Each scene shows the same named points in several views. A view is turned or mirrored, shifted and resized as a whole, has a little noise and may leave points out.
In the rows, 128 means zero.

Scene 1
View 1
Z650: [109  83 118 120 130 136 135 167 131  84 151 106  98 139 164 101 156 161
  84 131 112 139 132 170]
Z196: [123 131 138 101 120 132 139 125 106 115 126 112 109 112 133 140 110 123
 131 128 108 140 131 163]
Z61: [125 113 129 114 119 135 134 135 112 108 125 120 116 112 127 125 114 130
 113 128 102 138 130 160]
Z858: [121 113 130 113 121 128 135 131 110 104 128 111 113 115 140 126 125 135
 115 130 101 139 130 163]
Z919: [118 101 124 113 124 137 134 146 120  99 136 113 110 123 141 116 129 141
 102 129 105 139 131 164]
Z436: [116 117 131 109 122 124 138 132 111  97 133 102 108 115 155 128 131 143
 117 130 103 142 133 167]
Z720: [117 122 132 104 126 136 143 143 115 113 134 111 102 120 141 131 124 131
 117 126 114 137 130 165]
Z124: [124 125 132 109 119 129 136 120 104 112 123 113 119 106 131 137 109 127
 125 130  99 139 130 162]
Z977: [119 111 128 112 121 132 136 137 115 104 131 113 112 116 142 123 124 137
 113 127 105 137 131 165]
Z114: [120 142 142 104 116 124 137 105  95 115 114 109 118 101 133 148 101 121
 143 127 100 140 129 162]
Z873: [119 139 141  86 133 140 151 154 118 126 140 110  86 128 142 136 123 122
 130 124 129 134 129 165]
Z344: [112 114 129 114 120 121 134 126 107  91 131 101 112 116 159 128 133 147
 117 132 100 144 133 170]
Z533: [116 136 140  93 129 133 146 144 113 115 141 103  92 125 154 139 128 130
 131 127 122 138 130 168]
Z413: [131 104 127 112 119 147 132 144 119 119 123 132 120 113 105 121 105 123
 108 126 102 131 127 155]
View 2
Z114: [109 126 151  98 143 154 150  94 131 162 150 121 126  93 104 111 127 143
 141 141 163 114 148 141]
Z533: [107 125 137 111 127 170  96 123 108 139 132 132 107  94  87 135 139 146
 130 120 166 126 168 152]
Z873: [107 125 133 106 127 181  84 130 114 136 129 131  99  93  92 127 140 165
 132 122 158 133 166 157]
Z196: [114 127 143 101 135 159 123 114 127 146 142 122 118  96 104 119 134 149
 130 139 156 122 152 146]
Z413: [136 120 139  90 123 147 112 136 142 120 133  99 122 106 133 112 137 157
 105 156 126 123 140 139]
Z436: [122 121 143 110 118 142 111 120 108 132 139 119 125 101  99 148 139 121
 114 128 162 120 163 139]
Z650: [141 113 134 123  88 128  65 158  88  91 123 109 119 113 104 181 152 106
  80 120 147 126 174 140]
Z124: [118 125 150  97 138 148 147 104 133 152 147 112 130  99 113 116 131 141
 131 148 153 114 145 139]
Z720: [117 122 137 105 121 156 100 127 116 133 132 122 111 100 102 134 140 145
 118 129 151 126 161 147]
Z61: [129 121 142  99 123 143 120 124 128 131 139 106 124 103 117 126 136 141
 113 147 140 122 148 138]
Z344: [124 119 148 114 114 132 121 115 102 133 142 117 132 100  99 153 137 110
 112 126 165 117 162 136]
Z977: [127 119 145 105 117 141 109 125 113 126 136 111 125 103 108 140 139 131
 111 136 149 121 157 139]
View 3
Z114: [166 166 134 106 120 161 109  97 111 119 129 112 132 190 126 163 155 108
 108 156 159  86 135 103]
Z413: [127 165 142  95 128 123 132 122 121 116 109 117 138 149 139 128  99 115
 143 140 112 133 144 107]
Z61: [146 172 136 103 126 129 128  99 112 123 119 111 132 160 135 128 116 114
 122 138 118 114 135  92]
Z873: [153 147 128  97 114 126 122  78 172 141 103 108 107 169 119 164 113 154
  79 141 104 115 109  92]
Z650: [151 187 139 114 129  77 143  49 119 151 124  92 111 125 149  76  64 138
 102 113  50 113 108  40]
Z720: [155 163 133 104 121 121 126  78 139 135 113 105 118 162 130 139 113 132
  98 140 104 109 120  82]
Z858: [156 176 135 111 124 129 126  79 110 130 126 102 126 159 138 125 116 118
 110 135 113 101 127  77]
Z533: [165 155 130 104 112 127 120  64 158 141 112 105 107 170 124 155 121 144
  80 139 107 100 107  76]
Z919: [148 175 139 108 128 107 133  77 116 135 123 103 121 146 143 110  94 123
 113 128  93 114 125  70]
Z344: [167 179 140 111 122 121 123  65 110 137 131  97 119 156 139 119 112 121
 103 133 105  93 119  67]
View 4
Z533: [ 99 150 111 122 134 124 117 118 123 127  92 143 147 110 111 136 138 141
 132 115  97  76 146 130]
Z873: [103 148 118 118 125 122 114 114 130 126  83 147 144 108 111 133 134 140
 126 109  94  85 135 127]
Z114: [111 145  81 135 132 124 129 141 120 140 115 116 157 112 115 153 148 114
 141 114 101 110 141 145]
Z858: [109 136 108 133 138 130 128 144 123 133 109 132 142 115 127 128 139 139
 140 137 111  90 158 137]
Z977: [108 135 113 129 136 129 128 143 125 132 108 133 142 114 128 127 135 143
 138 139 113  88 157 135]
Z436: [101 139 105 132 145 124 125 138 119 131 108 133 144 114 120 128 138 142
 140 137 112  77 162 138]
Z196: [111 141  98 130 129 129 127 135 123 136 104 128 149 110 119 142 140 127
 136 120 100 103 145 138]
Z413: [128 126 126 131 116 137 133 149 136 138 104 133 140 108 138 125 134 137
 137 143 108 126 140 131]
Z124: [112 140  96 133 134 131 131 145 122 139 113 123 149 113 123 140 144 126
 141 127 105 106 146 140]
Z919: [108 131 125 129 138 131 126 144 127 128 103 140 137 114 131 116 131 150
 139 149 116  86 160 132]
Z344: [100 139 101 134 151 125 124 144 114 131 113 129 144 118 122 131 139 145
 143 139 116  71 171 141]
View 5
Z650: [ 94 147 115 140 118 103 147 136 168 129 108 176 108 156 162 150 106 112
 145 153 113 113 124 126]
Z413: [147 135 147 124 114 120 157 121 119  95 103 144 104 134 162 135 125 107
 124 121 140 126 148 116]
Z977: [134 134 135 130 126 129 147 121 138 129 106 145 104 144 162 124 121 115
 131 131 127 125 134 120]
Z124: [151 130 140 127 130 141 147 115 121 130 104 129 103 140 163 113 129 117
 124 122 132 130 140 115]
Z858: [136 133 133 130 124 132 147 120 135 132 108 139 105 146 162 124 123 117
 130 130 126 127 138 117]
Z919: [121 140 129 133 121 120 150 127 142 123 106 153 106 145 163 135 118 113
 135 136 126 121 134 121]
Z720: [135 131 139 134 127 129 147 125 145 130 107 144 105 143 164 124 114 121
 123 116 138 119 126 113]
Z873: [135 126 146 135 134 130 144 130 156 132 110 147 101 140 162 116 104 123
 111  95 154 110 110 105]
Z114: [163 124 144 126 134 155 144 109 117 143 106 113 101 138 162  99 128 124
 118 115 138 134 141 111]
Z436: [127 136 129 132 130 134 142 121 143 147 107 142 103 148 162 117 120 120
 131 135 123 127 132 118]
Z196: [151 127 145 129 131 140 145 117 130 133 108 130 102 137 164 111 124 119
 118 113 141 125 132 111]
Z61: [143 136 138 128 122 129 151 120 126 117 106 139 105 141 163 126 125 113
 128 128 132 128 142 117]

In a view up to two points have been moved. Name them for each view, in the order of its rows, or write -.
view 1 -> -
view 2 -> Z124
view 3 -> Z344
view 4 -> -
view 5 -> -

Scene 2
View 1
Z327: [110 110 139 156 129 145 112 120 139 153 138 138 141 103 123 117 104 145
 126 123 121 143 114 118]
Z175: [108 116 135 156 131 145 114 119 133 155 137 133 140 104 118 121 100 142
 125 124 120 139 114 123]
Z277: [113 110 130 157 131 144 114 113 138 143 146 131 137 112 124 142 107 166
 128 131 136 138 110 147]
Z93: [ 97 133 135 166 122 143 114 131 123 159 141 132 134 114 103 107  74 135
 110 120 109 127 117  99]
Z5: [111 116 129 160 130 145 120 118 132 147 142 129 136 116 116 138 101 157
 126 127 128 131 109 138]
Z365: [126 143 112 139 169 171 133 120 110 159 119 134 142 115 107 122 112 114
 135 120 106 113 103 121]
Z163: [129 111 136 140 155 154 119 114 132 149 129 144 146  99 126 126 129 131
 144 125 122 143 109 135]
Z320: [ 94 151 112 179 122 146 127 134 108 155 145 111 123 135  96 132  58 155
  97 122 117  98 102 116]
Z233: [ 99 121 142 162 117 140 110 129 134 156 143 134 134 102 113 106  89 140
 114 118 113 140 121 102]
Z341: [120 129 128 139 161 162 122 123 120 161 121 144 145 103 108 104 112 105
 134 115 102 129 110 106]
Z965: [103 120 137 160 128 140 113 124 133 156 140 137 136 105 116 114  94 139
 121 119 117 139 116 109]
Z957: [120  99 142 149 134 143 109 112 145 149 139 145 143  93 129 122 121 149
 136 123 129 154 119 129]
Z821: [116 119 128 153 140 149 120 117 131 150 141 132 137 113 119 131 104 149
 127 126 126 131 107 135]
Z699: [119 123 120 155 143 150 126 113 127 149 141 124 140 120 120 145 106 157
 130 131 131 123 101 148]
Z205: [119 135 124 145 155 162 123 125 113 161 126 135 143 109 108 112 103 116
 130 119 107 125 107 108]
Z143: [ 79 107 154 183  80 117  99 135 147 151 161 131 126 105 115 109  62 171
  96 121 121 152 129  95]
Z832: [114 120 131 152 140 150 117 120 128 154 137 135 138 110 116 123 102 142
 126 122 122 133 111 124]
Z218: [108 145 106 167 140 153 129 122 112 149 140 117 131 135 105 139  83 153
 113 127 124 104  92 140]
View 2
Z957: [ 96 103 133 149 106 117 125 144 132  96 134 118 156  80 126 172 136 130
 102 131 146 114 128 149]
Z143: [116 115 109 100  94 114 136 129 111 193 164  72 112 119 165 123 146 204
 152 153  93 100 141 151]
Z93: [ 90 136 117 106 161 115 121 139 103 150 142  86 155 127 178 116 146 141
 145 129 137 105 134 145]
Z218: [114 120 107 111 186 114 147 111 133 112 155  73 204 159 143  97 196  92
 144 115 146 133 131 123]
Z832: [ 98 118 123 133 148 119 127 134 125 108 135 103 169 113 147 138 150 116
 122 121 147 116 127 136]
Z5: [114 106 117 137 130 116 142 126 136 106 147  91 174 120 126 137 169 117
 122 126 144 127 125 132]
Z965: [ 97 128 122 118 138 114 125 140 116 130 141  92 158 113 158 133 148 143
 132 127 136 108 136 146]
Z699: [112 109 120 141 147 116 150 110 143  92 145  92 188 125 122 137 180  96
 122 122 147 138 120 127]
Z163: [ 77 121 142 152 161 118 111 151 125  79 122 130 185  93 142 163 141  95
 104 116 172 118 126 142]
Z327: [ 98 113 123 136 121 115 126 141 123 117 136 105 157 106 147 152 144 139
 116 132 141 114 130 147]
Z277: [115  99 117 141 114 117 152 122 142  99 153  86 171 108 114 151 173 115
 114 132 134 129 121 131]
Z175: [ 90 130 124 119 153 115 121 143 111 128 139  97 165 117 168 134 152 130
 135 124 141 114 132 146]
Z365: [ 76 138 130 140 210 115 111 144 118  80 118 114 212 128 158 131 160  64
 126  99 179 124 122 137]
Z821: [105 116 121 137 141 115 133 127 131 104 145  98 174 115 135 141 165 108
 120 123 145 121 124 133]
Z320: [114 133 101  95 189 108 149 108 117 153 165  54 182 167 163  75 193 124
 166 121 129 124 135 126]
View 3
Z832: [117 130 117 131 145 113 134 134 122 116 142 136 134 122 128 155 126 140
 153 118 119 132 126 123]
Z175: [127 134 109 129 138 107 143 131 124 110 140 128 138 118 131 149 127 137
 151 114 119 129 129 115]
Z93: [151 143 101 139 149  95 143 150 103 116 164 134 149 108 126 156 120 123
 156 120 108 152 127 137]
Z277: [111 122 120 117 113 107 138 131 132 127 129 125 130 119 137 147 122 145
 149 113 140 106 132 124]
Z233: [148 147  96 134 142 101 152 140 111 109 155 131 151 114 128 151 128 130
 156 113 108 148 126 126]
Z365: [104 128 141 148 183 125 104 128 125 120 146 150 108 138 119 177 117 144
 160 133 108 151 112 118]
Z163: [101 130 119 122 151 127 129 108 141 107 125 131 119 141 134 154 133 159
 150 116 120 119 131 103]
Z699: [104 115 136 125 124 110 123 134 130 131 137 134 123 119 133 160 118 145
 147 117 134 112 123 128]
Z965: [136 139  99 132 140 101 148 138 115 110 151 130 148 116 129 151 127 135
 155 117 113 139 126 126]
Z957: [114 129 104 109 117 116 152 110 139 106 120 116 141 127 139 138 138 153
 141 107 139 100 137 103]
Z341: [118 141 114 144 185 128 122 119 123 100 147 144 123 141 123 164 127 144
 160 127  94 161 121 108]
Z143: [177 150  63 121 100  77 185 157  96 111 163 116 179  87 136 134 128 118
 153  99 124 132 135 135]
Z320: [140 124 129 150 131  79 125 176  97 147 172 147 138  92 120 170 101 112
 161 124 119 145 112 166]
Z205: [131 136 120 147 164 106 122 143 111 119 156 143 130 120 125 168 120 136
 158 125 102 155 116 131]
View 4
Z320: [107 211  81 150  86 222 191 135 171 170 133 143 164  97  29  55  53 120
  50  93 130  88 182 107]
Z821: [159 161 110 144  85 160 129 138 140 121 158 144 155 105  75 120  87 140
 109 119 153 121 131 130]
Z5: [159 174 108 159  80 167 133 154 145 128 165 132 162 106  74 121  83 140
  94 113 153 124 135 129]
Z218: [140 198 100 139  71 213 169 130 154 174 129 161 157 110  49  92  53 155
  71 130 145 104 159 115]
Z163: [176 122 112 116  88 133 103 136 128 102 171 153 141 113  88 148 100 138
 138 133 176 128 111 144]
Z327: [150 147 100 149 108 141 120 147 138 101 186 121 153  99  78 115  98 108
 119  86 157 123 131 128]
Z341: [127 105  96  76 106 141 138 106 130 119 151 176 132  95  55 107  86 108
 143 122 179  85 150 146]
Z699: [168 173 111 163  71 163 123 158 144 121 166 131 155 103  82 132  84 143
 103 117 156 130 124 123]
Z233: [114 153  84 139 117 151 146 146 149 105 186 120 154  91  57  91  86  81
  98  67 144 108 160 124]
Z205: [122 140  95 103 100 165 154 119 145 131 149 166 145 102  49  89  76 113
 110 105 163  95 164 138]
Z277: [174 177 115 174  71 168 124 160 139 123 172 124 161 103  84 136  89 150
  97 118 151 139 120 125]
Z175: [144 151 101 141 101 154 131 145 145 107 174 130 156  98  74 107  92 118
 110 101 156 116 137 126]
Z93: [107 157  83 134 119 162 162 136 152 122 167 127 152  85  45  73  76  86
  87  70 142  98 169 125]
Z365: [143 120 101  71  89 165 149  90 130 143 124 194 130 107  57 104  74 141
 124 158 185  92 150 147]
Z832: [148 151 102 135  94 158 134 138 142 117 164 142 150  97  64 113  87 121
 116 110 159 114 143 129]
Z965: [124 153  91 139 109 151 136 146 149 110 179 125 154  94  65  98  85  90
 104  84 148 114 157 125]
View 5
Z965: [148 130 166 126 133 110 115 142  73 135 104 168 115 142 107 132 171 110
 117 129 131 110 129 144]
Z143: [155 143 135 108 138  97  48 140  42 123  86 202 138 175  68 103 207 158
  86  87 161 105 116 134]
Z341: [140 119 169 120 126 132 192 142 101 158 125 148 109 128 145 149 155  59
 165 144 109 117 139 150]
Z233: [148 133 157 114 137 111 118 140  69 136 107 173 122 150 108 130 182 109
 121 119 133 114 129 138]
Z163: [147 116 199 152 138  95 159 148 115 130 109 120 105 106 111 126 114  99
 159 154 108 122 160 172]
Z277: [158 124 195 167 144  76  94 148  96 126  84 143  92 118  78 131 114 126
 111 158 114 122 150 153]
Z93: [153 133 149 113 126 122 115 134  63 142 113 192 109 161 117 150 185  96
 113 132 132 115 120 126]
Z957: [145 121 190 149 144  93 131 152 103 121  98 128 122 115  87 101 131 129
 146 128 126 118 153 179]
Z821: [155 119 184 147 137  93 120 144  94 133 103 153  88 124 102 142 126 105
 120 158 118 120 146 152]
Z218: [166 126 169 150 125  96  99 141  78 147 107 193  54 141 111 188 133  81
  84 199 103 128 130 101]
Z320: [167 138 135 118 118 109  61 132  45 152 107 246  62 181 109 193 189  91
  52 173 127 115 103  78]
Z205: [148 128 165 124 127 120 148 140  82 153 117 177  99 139 133 167 161  68
 130 154 110 118 132 129]
Z5: [157 120 185 157 142  86 101 148  89 131  98 158  88 124  89 138 130 112
 112 162 112 120 138 147]
Z327: [148 121 178 137 143  98 121 142  84 133 100 149 120 134  98 125 149 120
 133 126 123 116 145 159]
Z832: [153 124 175 142 137 101 123 145  93 143 106 155  97 127 107 142 140  97
 130 151 125 120 146 147]
Z175: [153 129 177 136 137  99 116 141  85 137 104 161 108 133 106 133 149 109
 130 139 126 115 140 156]

In a view up to two points have been moved. Name them for each view, in the order of its rows, or write -.
view 1 -> Z205
view 2 -> Z163, Z175
view 3 -> Z957
view 4 -> Z699
view 5 -> Z320

Scene 3
View 1
Z120: [159  98 144 134 132 103 155 140 127 138 142 120 105 159 166 102 151  94
 126 143 143 169 127 130]
Z369: [133 101 147 137 129 120 167 140 140 134 150 113 109 125 142 101 146 104
 123 117 128 135 142 129]
Z902: [138 105 145 139 136 114 157 130 139 132 144 129 110 149 147  98 155 109
 121 125 155 149 142 141]
Z107: [150 102 150 121 132 128 161 132 156 143 142  96 106 129 112 126 142  95
 133 106 136  99 124 142]
Z285: [150 118 137 133 138 114 144 113 140 121 143 153 112 167 142 104 166 112
 128 134 195 149 141 162]
Z687: [164  96 154 119 134 117 161 135 142 147 141  92 100 142 131 126 139  82
 133 124 119 121 110 134]
Z714: [147  95 144 139 132 106 161 143 126 138 148 118 106 148 169  93 151  99
 118 139 133 167 134 123]
Z443: [140 103 145 134 134 116 160 137 141 132 145 123 108 137 143 105 150 105
 125 121 151 139 139 137]
Z954: [147 103 154 123 131 129 164 132 154 144 143  98 105 125 112 123 141  95
 135 103 132  97 126 142]
Z132: [167 101 148 122 135 109 154 129 136 138 138 108 100 156 142 121 149  87
 135 134 143 136 116 144]
Z251: [186  96 148 114 136 102 152 129 137 148 137  99  95 163 144 132 143  77
 139 141 135 140 103 144]
Z24: [155 105 143 134 134 111 154 131 135 133 145 127 105 152 151 107 155 102
 130 131 160 149 133 143]
Z652: [151 114 142 124 138 128 155 117 151 130 139 130 112 149 116 116 157 102
 131 114 175 118 131 158]
View 2
Z954: [112 154 150 151 139 142 139 171 174 103 114 137 113 132 136 149 139 138
 127 132 136 143 148 135]
Z251: [133 168 145 158 132 123 136 164 142  92  99 136 100 116 116 157 119 146
 132 168 144 142 111 134]
Z24: [124 170 130 148 135 139 138 149 133 104 112 156  95 131 142 126 133 144
 113 127 146 127 101 136]
Z902: [126 169 129 145 136 138 140 151 142 109 115 156  96 130 143 128 140 141
 114 125 142 129 106 138]
Z107: [114 152 150 146 138 137 141 172 186 109 113 140 118 131 136 155 143 133
 132 130 134 150 160 137]
Z285: [151 178 118 133 131 109 147 139 146 119 111 164  91 125 153 131 149 131
 113 125 136 145  96 156]
Z369: [109 163 138 151 139 155 135 156 145 103 117 150 101 137 143 129 133 145
 117 120 146 126 122 128]
Z652: [139 164 134 139 137 119 145 156 167 115 112 153 104 128 142 144 148 134
 123 130 136 152 127 147]
Z120: [126 173 130 153 133 137 137 150 122  97 106 153  91 125 134 131 123 150
 115 143 147 125  92 130]
Z714: [119 173 130 154 133 148 134 148 122  98 112 151  89 128 138 129 124 150
 112 135 150 120  95 128]
Z443: [110 164 134 147 140 153 137 157 146 103 116 152 102 138 146 127 137 143
 115 118 146 128 122 130]
Z132: [129 168 139 149 134 126 140 160 146  98 106 144 100 120 127 145 125 145
 127 152 142 139 113 133]
View 3
Z107: [ 90 148 105 133 133 135 150 115  86 102 139 124 130 133 139 129 136 134
 108 112 137 136 107 124]
Z132: [103 158 121 109 147 141 154 137  94 122 152 123 117 122 142 122 146 131
 109 111 133 157 116 124]
Z652: [114 162 109 116 139 136 140 118  94  87 145 118 115 119 140 123 138 117
  98 113 121 140 120 136]
Z285: [134 177 124  95 145 130 138 134 112  89 148 108  97 104 142 113 143 111
  91 116 118 150 132 141]
Z24: [115 164 126 106 142 134 149 134 109 117 146 111 108 114 140 117 147 125
 103 115 136 155 121 133]
Z369: [106 153 122 127 125 126 145 125 115 121 133 109 113 117 133 128 144 136
 105 122 161 143 117 129]
Z120: [111 163 135 103 147 134 151 144 116 133 147 111 104 111 139 115 153 134
 108 119 145 163 123 128]
Z443: [106 154 122 124 125 130 141 127 115 119 132 107 113 117 134 128 140 131
 104 123 160 145 120 131]
Z714: [111 163 136 109 140 132 151 143 121 139 143 107 104 109 137 118 154 136
 110 122 158 161 122 129]
Z687: [ 90 150 110 125 146 143 156 125  82 115 150 129 130 134 142 126 144 133
 110 109 129 146 107 119]
Z954: [ 91 147 105 137 130 137 147 115  88 103 140 124 132 134 139 132 134 134
 106 115 144 134 109 125]
View 4
Z954: [104 125 114 143  70 181 149 166 150  66 103 116  89 109 167 130 141 179
 141 166 118 170 134 113]
Z652: [116  90 123 153  48 158 153 164 146  89 133 108 106 136 144 101 182 180
 130 179 124 166 125 109]
Z443: [108 117 130 156 102 153 134 139 125  76 137 131  96 123 157 127 140 184
 122 149 155 160 125 129]
Z902: [117  97 140 164  89 143 144 135 111  94 151 123 113 134 148 108 159 178
 110 157 152 165 119 128]
Z687: [121 130 136 124  79 182 152 141 119  82 109  95  96 104 163 123 117 161
 136 149 108 172 113 130]
Z714: [126 112 153 149 114 148 140 103  85 103 155 113 117 134 147 112 132 166
 105 136 156 162 111 146]
Z251: [134 116 147 118  66 180 169 127 100 108 122  73 107 125 150  99 124 147
 131 149  96 176  95 133]
Z132: [130 112 146 135  88 162 148 119  96 102 137 100 112 128 149 105 131 164
 113 148 129 166 103 136]
Z369: [110 116 131 154 107 159 133 137 121  79 134 132 106 117 162 136 135 182
 118 144 158 162 127 131]
Z24: [122  95 143 153  79 148 145 129 107  99 145 104 114 136 141  99 156 173
 111 159 137 165 111 129]
Z107: [106 121 117 139  70 181 150 166 148  67 104 112  89 110 161 126 143 176
 143 163 116 170 130 111]
Z120: [130 103 154 141  98 150 145 109  86 110 156 104 118 134 143 103 139 166
 106 142 143 161 101 144]
View 5
Z902: [119 125 121 133 119 121 114 112 145 137 139 126 103 136 136 134 137 122
 125 124 116 122 113 137]
Z120: [123 133 118 141 105 130 110 117 143 135 122 132  86 149 134 129 131 132
 114 119 113 120 122 134]
Z107: [128 137 149 121 120 126 118 111 129 113 148 114 117 157 117 149 157 101
 134 150 138 111 104 149]
Z132: [127 140 132 128 110 137 115 126 142 121 126 122  91 161 123 129 144 117
 127 132 122 112 115 137]
Z251: [134 152 135 131 101 147 112 131 140 116 119 121  86 175 119 128 149 114
 124 133 124 106 117 140]
Z954: [119 128 146 121 125 115 120  99 130 118 156 119 124 143 121 152 155 103
 132 149 132 117 100 152]
Z714: [115 132 120 155 101 126 105 102 139 144 119 141  83 141 138 134 120 143
 100 117 106 119 124 131]
Z652: [127 124 125 117 128 120 120 128 150 123 144 109 115 141 125 129 154 110
 148 130 127 115 102 144]
Z285: [126 114 102 120 122 117 121 137 166 136 135 115 103 128 137 114 142 125
 147 110 109 120 112 136]
Z687: [130 148 147 131 105 136 113 114 130 114 132 124  99 168 118 143 148 110
 118 145 129 108 112 145]
View 6
Z714: [151 140 109 121 144 149  90 125 132 139 112 140  96 160 133  97 145 136
  85 156 127 151 115 134]
Z120: [150 137 119 121 140 165  94 120 129 136 108 150  90 159 125  95 147 146
  85 169 125 159 115 143]
Z652: [124 152 158 130  76 161 113 118 175 123 113 129  96 176  87 143 148 194
  82 209 105 200 106 173]
Z24: [136 145 130 123 116 161  98 125 147 135 110 136  95 166 113 112 149 163
  85 175 121 171 108 148]
Z251: [161 111 127 121 122 174 124 113 123 140 115 153  81 161  97 111 141 163
  54 228 106 178 137 141]
Z285: [116 160 154 132  84 171  93 121 165 123 101 144  95 181  98 121 155 183
  92 188 113 194  93 179]
Z902: [136 152 122 121 119 142  96 128 156 134 114 126 103 165 121 116 147 157
  91 162 121 162 109 152]
Z954: [148 126 125 113 105 118 133 112 172 133 135  95 109 143  92 154 136 185
  62 202 105 183 146 135]
Z443: [149 146 114 113 127 127 103 126 164 136 129 109 110 147 121 129 140 161
  82 154 121 159 126 132]
Z687: [162 111 118 112 123 144 127 114 138 139 124 120  96 149  99 130 136 166
  53 212 111 173 149 125]
Z369: [151 142 109 117 130 124 105 127 162 138 128 106 109 146 121 128 138 158
  81 153 120 162 125 132]
Z132: [150 128 129 121 118 161 115 119 132 134 114 142  90 161 101 118 142 163
  69 202 110 176 129 145]

In a view up to two points have been moved. Name them for each view, in the order of its rows, or write -.
view 1 -> Z443
view 2 -> Z24, Z107
view 3 -> Z687
view 4 -> Z132
view 5 -> Z954, Z714
view 6 -> Z652, Z285
